A landscape with many valleys, sampled at points; each row gives a point and its height.
From any point a ball takes the steepest step (drop divided by distance) to one of its 3 nearest points. It stops when none of these is lower. Distance is the straight distance between rows; heights are no part of it.
Vek h=236: [-40  -7 -11  12  10  13   6  30  13  33 -29 -34   8  10 -17  30  12  14
   8  10  30   7   1]
Vefa h=257: [ -8   7 -16  45 -15 -27 -23 -28 -13  45   9   1  19  13   0 -11 -22 -16
 -10 -12 -11   5   8]
vobuv h=322: [-31  11 -23  20   7  -8   9  24  13  35 -19  -4  29 -19 -26  20   5   8
  13  17  31  17   1]
lagu h=394: [  6  24 -69  42   4 -40   4 -30  16  31  -1   1  26 -35 -21 -22 -17 -11
 -34  30  19  25   3]
gir h=184: [ -9   0  -7  12   5  -3  10  29  23  51 -12 -45   1  -7 -21  43  11  12
  -5  20  26  -6  -4]
bazoz h=470: [ -2 -45  55 -24 -17  38  14   8  14 -83   3   2 -45  10  45  21   3  15
  -4 -35 -47 -26  -2]
lamu h=585: [-14   1 -38  46   1 -46   7   4   2  24   1  11  41 -20 -23  -1 -18   7
  -7  19  13  21  15]
novu h=638: [-25  17   2  27   8   5  20   9   9  15  -4 -10  30  -5 -15 -17   1  -8
  14  25  30  15   8]
fab h=475: [ -8  29 -51  34   6 -19 -36  29  15  48 -32 -34  37 -20 -47   5 -25 -31
  -3  25  69  23   6]
Tuz h=373: [-23  22 -38  22  15 -11 -16  17  13  55 -28 -18  32 -15 -23  26   8   2
  16  11  28  -1  11]
naba h=185: [-23  12 -18  -6 -13 -15  -6  45  12  73 -34 -33 -11  -3  -6  31  49  -9
 -10  28  31   3  -5]
Guf h=147: [-35   9  -7  23  19  24  14   9  16  28 -21 -22  20   2 -12  28  -1  16
   9  14  29   2 -12]
gavig h=102: [ 38 -24   5 -22 -10  12  19 -40 -32 -32  12  26 -23  -7  -8 -22 -29   8
  18  -2 -10 -25   2]
gazo h=352: [ -1  -3  19 -38  15   6 -14  24  10 -11   9   0  -8   8  22  16  23  15
 -12  -8 -27   9 -12]
ronur h=255: [-37  32 -32  13 -11 -39 -39  52  14  76 -37 -20  -4 -22 -15  30  37  -5
 -11  22  33   2  11]
zifo h=110: [ 32  -3   9 -14 -12  27  -7 -36  -8 -36  -5  -7 -13   8 -10 -11 -12 -20
   9  14 -17   2  -6]
Godag h=431: [-25  62 -42  11  10 -35 -36  71  11  63 -42 -35  12 -36 -17  15   0 -14
  -9  26  46  50   3]
nirod h=270: [ -2 -17  47 -39   0  44  13 -20  -9 -76  -7  -2 -28  26  23 -17 -22  22
  18 -57 -44 -26   8]
salak h=493: [  0  13 -56  34   2 -43 -17 -10  11  48   0   1  33 -21 -39  -3  -2  -1
   3  23  30  15  18]
Buz h=226: [ 25  11  18 -15   9   2   8  53  10  10   7 -26 -30  -2   4  45  12  12
  -1   7  35  -4  -3]
teru h=275: [-25  11 -56  60  -5 -36   8 -35 -11  41 -34   2  14  -1   2 -59 -38 -37
 -17  16   4  38  -3]
bet h=47: [ 22 -10  42 -21   1  11  12 -29 -29 -59  13  14  -6  -5   5 -17 -35  24
  29 -19 -37 -28  12]
lapa h=261: [ -3  18   3   6  23  21  20  13  13  26  -6 -34 -12  -4 -16  25  11   8
 -11  15  15  11   0]
Tem h=424: [ 21  14 -91  42   0 -35 -16 -15   3  61  -8  -6  27 -26 -27 -26 -13 -27
 -30  24  56   9   1]
tor h=446: [  5  13  22 -37  19  25  -6  19  15 -27  18   8  -3   2  13  10  20 -12
   8  -6 -28   6 -18]
Daga h=188: [ -3 -31  28 -49   6  -9   0  33   8 -40  11   5   8   0  16  32  36  16
 -25 -14 -12 -24  -8]
refe h=142: [ 17 -18  22 -44   8  27  -8 -24 -23 -29  17  20  13 -19  -1   2  -7  11
  22  -5 -32  10 -15]
zugu h=269: [  4   9 -35  51   7 -36  -7 -45  -3  42 -12   2  27 -16   4 -48 -35 -32
 -23  19   4  26  -2]
sepi h=245: [  -5  -18   55  -45   13   46   14  -28  -13 -105    4    5  -22   36
   24  -21  -15    9   42  -43  -43  -49   26]
lir h=100: [ -3 -45  59 -43  -4  22   5  41  13 -42   9  15 -24   8  -2  37  46  17
  -5 -13   0 -33  -3]
pido h=263: [-19   9 -20  48  -3 -35 -12 -31  -8  38  -3   6  35   6 -19 -35 -45 -30
  -9  10 -23  13  -3]
semab h=464: [ -5  50 -47  33  -3 -29 -36  37  11  64 -21 -42   9 -28 -41   3   1 -31
   0  18  64  37   4]
lovom h=390: [ 33 -43  73 -31 -26  37  19  15  26 -76  24  18 -54   1  28  37  39  10
   8 -25 -43 -31  15]
vod h=626: [-14  13 -20  43  -7 -11   2   6   3  15   7  20  36   7 -26  -7  -4  11
  15  24  17  19  22]
dup h=168: [ -4  -8   8  22 -21  12   2   2  -1   9   3  24   4  21   3 -24   8   0
  10   8  13   6  -1]
Vid h=197: [ -5   6 -11  32 -38 -11  -3 -15 -20  21   0  15  20  35   4 -22 -13  -5
  -2 -16  -8  10 -17]
tilam h=668: [  8   9  13 -15  27   3   7   5   3   9   6  -8  -8  -7  10  14  20  -3
 -15  -6 -11  24  -1]
fas h=268: [  6 -22  22 -45  21  -4  -6  18   6 -18   2  12 -16  -4  26  22  29  22
 -17 -15 -31  -2 -13]
kuze h=310: [-13  17 -89  51  -4 -29   5 -54 -11  32 -21  -8  37  11 -16 -55 -38 -22
 -15  13  13  47 -20]
viraf h=192: [ -1 -35  85 -50   6   2  14  58  19 -57  13  10 -26   9   2  41  40  12
  11   3  15 -21  11]
tad h=435: [ -3 -17  41 -41   4  13   6  -4 -13 -41   2  13  -4  -4  25  17  -4  27
   6 -29 -54  -4 -18]
kazav h=182: [ -3   4 -10  27 -31   8  10  -6 -13  22   9  24  -1  34  -5 -20  -4  -8
  10 -15 -10  -1   2]
Rasim h=531: [  3  26  20 -20  24  14   2  10   9  -2  18  15 -16  -4  15  12  30   3
 -13 -19   1  -1  -2]
rab h=181: [ 12   2  34 -33  18  -8   6  56  16 -20  12   7 -16 -13  -2  37  49  24
  -4   6  28 -18   1]
Dano h=286: [-20   8 -86  53 -10 -40  -4 -31 -12  39 -26  -7  27  -3   0 -57 -34 -32
 -15  22  11  54 -11]
vinef h=200: [ 12 -14  54 -31  -2  26  -9 -12 -19 -69   3  27  -5  30  29 -38 -33  25
  31 -53 -48 -41  20]
der h=423: [  4 -41  53 -25 -10  33   5  15  16 -54  12 -10 -31  -2  33  19  21  22
  -3 -18 -40 -22 -14]
Gevog h=143: [ 24 -17  -6   2 -33  17   5 -48 -16 -16 -10   7 -18  24  10 -29 -14  -9
  10   0 -16 -32 -12]
nek h=151: [ 17  -7  -6  18 -35  14  18 -21 -23  -7  13  24   4  26   3 -13 -13 -27
  14  -7  -6 -12  -9]
robos h=555: [ -2 -18  54 -34  -6  19   8 -15 -22 -65   9 -14 -34   7  33   8  -1  26
   0 -30 -44 -24 -12]
nen h=132: [ 12 -14  36 -22  14  16  -7 -20 -17 -54   5  -1 -11   7  18 -16 -34  36
  35 -27 -40 -21  24]
Nuv h=272: [ -1 -42  73 -48  -1  25  -2  32  26 -65  33   1 -33  13   5  48  47   1
   5 -25 -10 -22   5]
faz h=120: [ 30 -17  16 -11 -10  14  14 -50 -28 -21   8  21 -29  10  -3 -37 -31   5
   3   7 -32 -33  -4]
nir h=337: [ 14  15  11  -5  27   6  21  40  20  -3   2 -10 -17  -7  14   5  42  13
  -5   4  17   1 -24]
Tikat h=137: [ 50 -19  43 -25   9  16  14 -44 -27 -42  43  26 -13  -2  15 -36 -65  32
  19 -22 -39 -24  42]
nopom h=624: [-11  13 -25  58  -7 -31   4  -1  -6  28  26  16  40  -2 -14 -16  -8   3
  -7  20  23   8  26]
rerig h=387: [ -5 -53  52 -43 -12  27  -2  11  35 -44  19   8 -22   1  27  33  22  14
   0 -14 -20 -38 -24]
von h=281: [ -7   7 -42  57  -1 -45  -1 -49   7  51 -11  -2  23 -18   5 -38 -30 -23
 -27  27  17  26   2]
sab h=85: [ 26 -18  23 -22   6  11  17 -37 -34 -31   8  12 -15  -4   7 -30 -47  28
  19 -14 -26 -32   7]
zaren h=157: [ 13  -3   0  -2 -32  21   3 -29 -11   1  -4   6   6  16 -10 -11  -2 -17
  15  -1  12  -5  -7]
rubo h=422: [ -4 -22  51 -32   5  34  16   0 -12 -85   7 -13 -36  14  33   5  -5  16
   4 -29 -54 -26  -8]
zurig h=295: [ -6  25 -71  43  -5 -37   5 -44  -5  62 -40  -3  26 -11   2 -49 -19 -11
 -19  19   7  46 -10]
gades h=553: [-11 -18  33 -39  -1  22  -6  -9  -6 -60  -7  -1 -27  11  33  16  -9  22
   1 -17 -55 -17  -8]
luz h=530: [  3  17  22   2  21  45  18  10  12  14  -2 -24   3   0  -1   7  11 -14
  -9  -1  29  11  -7]
Fuga h=253: [ -2   0 -20  46  -7 -20 -18 -38 -25  27  10   5  14  15  -2 -21 -40 -13
 -15 -16 -24  18  -3]
vulad h=222: [  1 -17  47 -37  -7  37   5 -35 -22 -76  27  14 -19  24  25 -25 -31  30
  20 -50 -46 -44  32]
naleg h=386: [   1   13 -100   56  -10  -37    8  -13    2   59  -17  -14   22   -5
  -20  -21  -23  -32  -20    8   27   25   -9]
votul h=108: [ 29  -6   5 -19  -3  19  -1 -44 -17 -41   8  20 -15 -14  -2 -14  -4 -18
  26  13 -16 -12   9]
bul h=224: [ 14  28 -12 -30   2  -6  -2  63  18  -2   9  -7 -39 -28   9  45  24  24
   9  18  32  -6  -5]
lorin h=227: [ 17   4  25 -33  28  -8   3  49   9 -19  10  11 -30  -8   7  17  42  15
 -10  -5   2 -14 -14]
gen h=438: [-37  54 -43  19   7 -41 -30  36   1  54 -21 -20  22 -20 -25   7   3 -23
   2  24  37  31   7]
dalo h=335: [ -9  16 -92  37   8 -25  -5 -45   6  52 -21 -12  23  -7  -9 -40 -27 -27
 -37   8  21  43 -16]
buze h=114: [ 30   2   7 -40   8  27   1 -35 -12 -15  14   4  10   5   2  -4  -2 -30
  25   9 -13  -5  -8]
sulo h=354: [-17 -28  43 -53   9  10 -16  12   0 -41  25   2 -11  12  34  26  12  29
 -11 -24 -35 -20 -16]
nimaz h=208: [  2  24   3 -24  34  -1   1  53  21  -2   4  10 -36 -13  12  31  37  21
 -20   2  22  -4  -3]
vigi h=579: [  9  12  39 -13  12  27   5   8  10  -8  -6  -5 -13  -1   9  -2  27 -30
   4   2  -2   5 -18]
komab h=479: [ -1  27 -72  26   6 -48 -25   1  12  52  -6 -12  34 -14 -36   4  -4 -19
   2  22  62  14  11]
fosak h=183: [ -5   8  -8  18 -32  11   2 -36 -23  20   9  18  -9  27   2 -14  -7 -13
   1 -13 -11  -6  -5]
nivam h=231: [  1  10  -9  34 -20  -7  -9 -28 -31  36  14  15  17  15  -5 -31 -32 -19
  -9 -10 -34  -5 -10]
bozin h=191: [ -3   1  -6  37 -32   1   2  -1  -5  20  15  32  22  25   5 -17   5  11
  -9   7   2   6  12]
Sarid h=403: [-15   2 -30  20   9   0   4   4  -5  36  -2 -15  34  -6 -25  21   9   0
   7  23  26  19   3]
vofof h=362: [ 12 -55  54 -48 -17  38  10  29  25 -62  20   9 -23   6  32  55  42  18
  -1 -37 -13 -34   5]
kilud h=152: [ -1 -20  47 -55  18  -5  -2  47  13 -33   2  21 -19   9  12  24  60  25
   0 -17   8 -22  10]
Bolu h=175: [  0   1   4   9  -4  -7  11  48  18  47 -12 -34 -14 -18 -17  35  25   1
 -14  16  40  -6  -1]
duda h=129: [ 23   4  15 -22   4  29 -12 -20   6 -21  -2  15  -5  -5 -12  -4  14 -39
  19  26 -13  10 -13]
dubiv h=293: [ -4   1 -40  47  -7 -45  -3 -26 -13  40   6  -2  20  -4 -10 -22 -29 -21
 -28  27   4  30  15]
suz h=404: [-25  28 -39   8  13 -30 -15   7   1  39  -8  -9  26 -12 -46  20   7  -7
   8  17  41  25  20]

For each start below, name the point where the ball stops.
duda => bet
lamu => Guf
buze => bet
tad => lir
semab => Bolu
nirod => bet
Tem => zugu
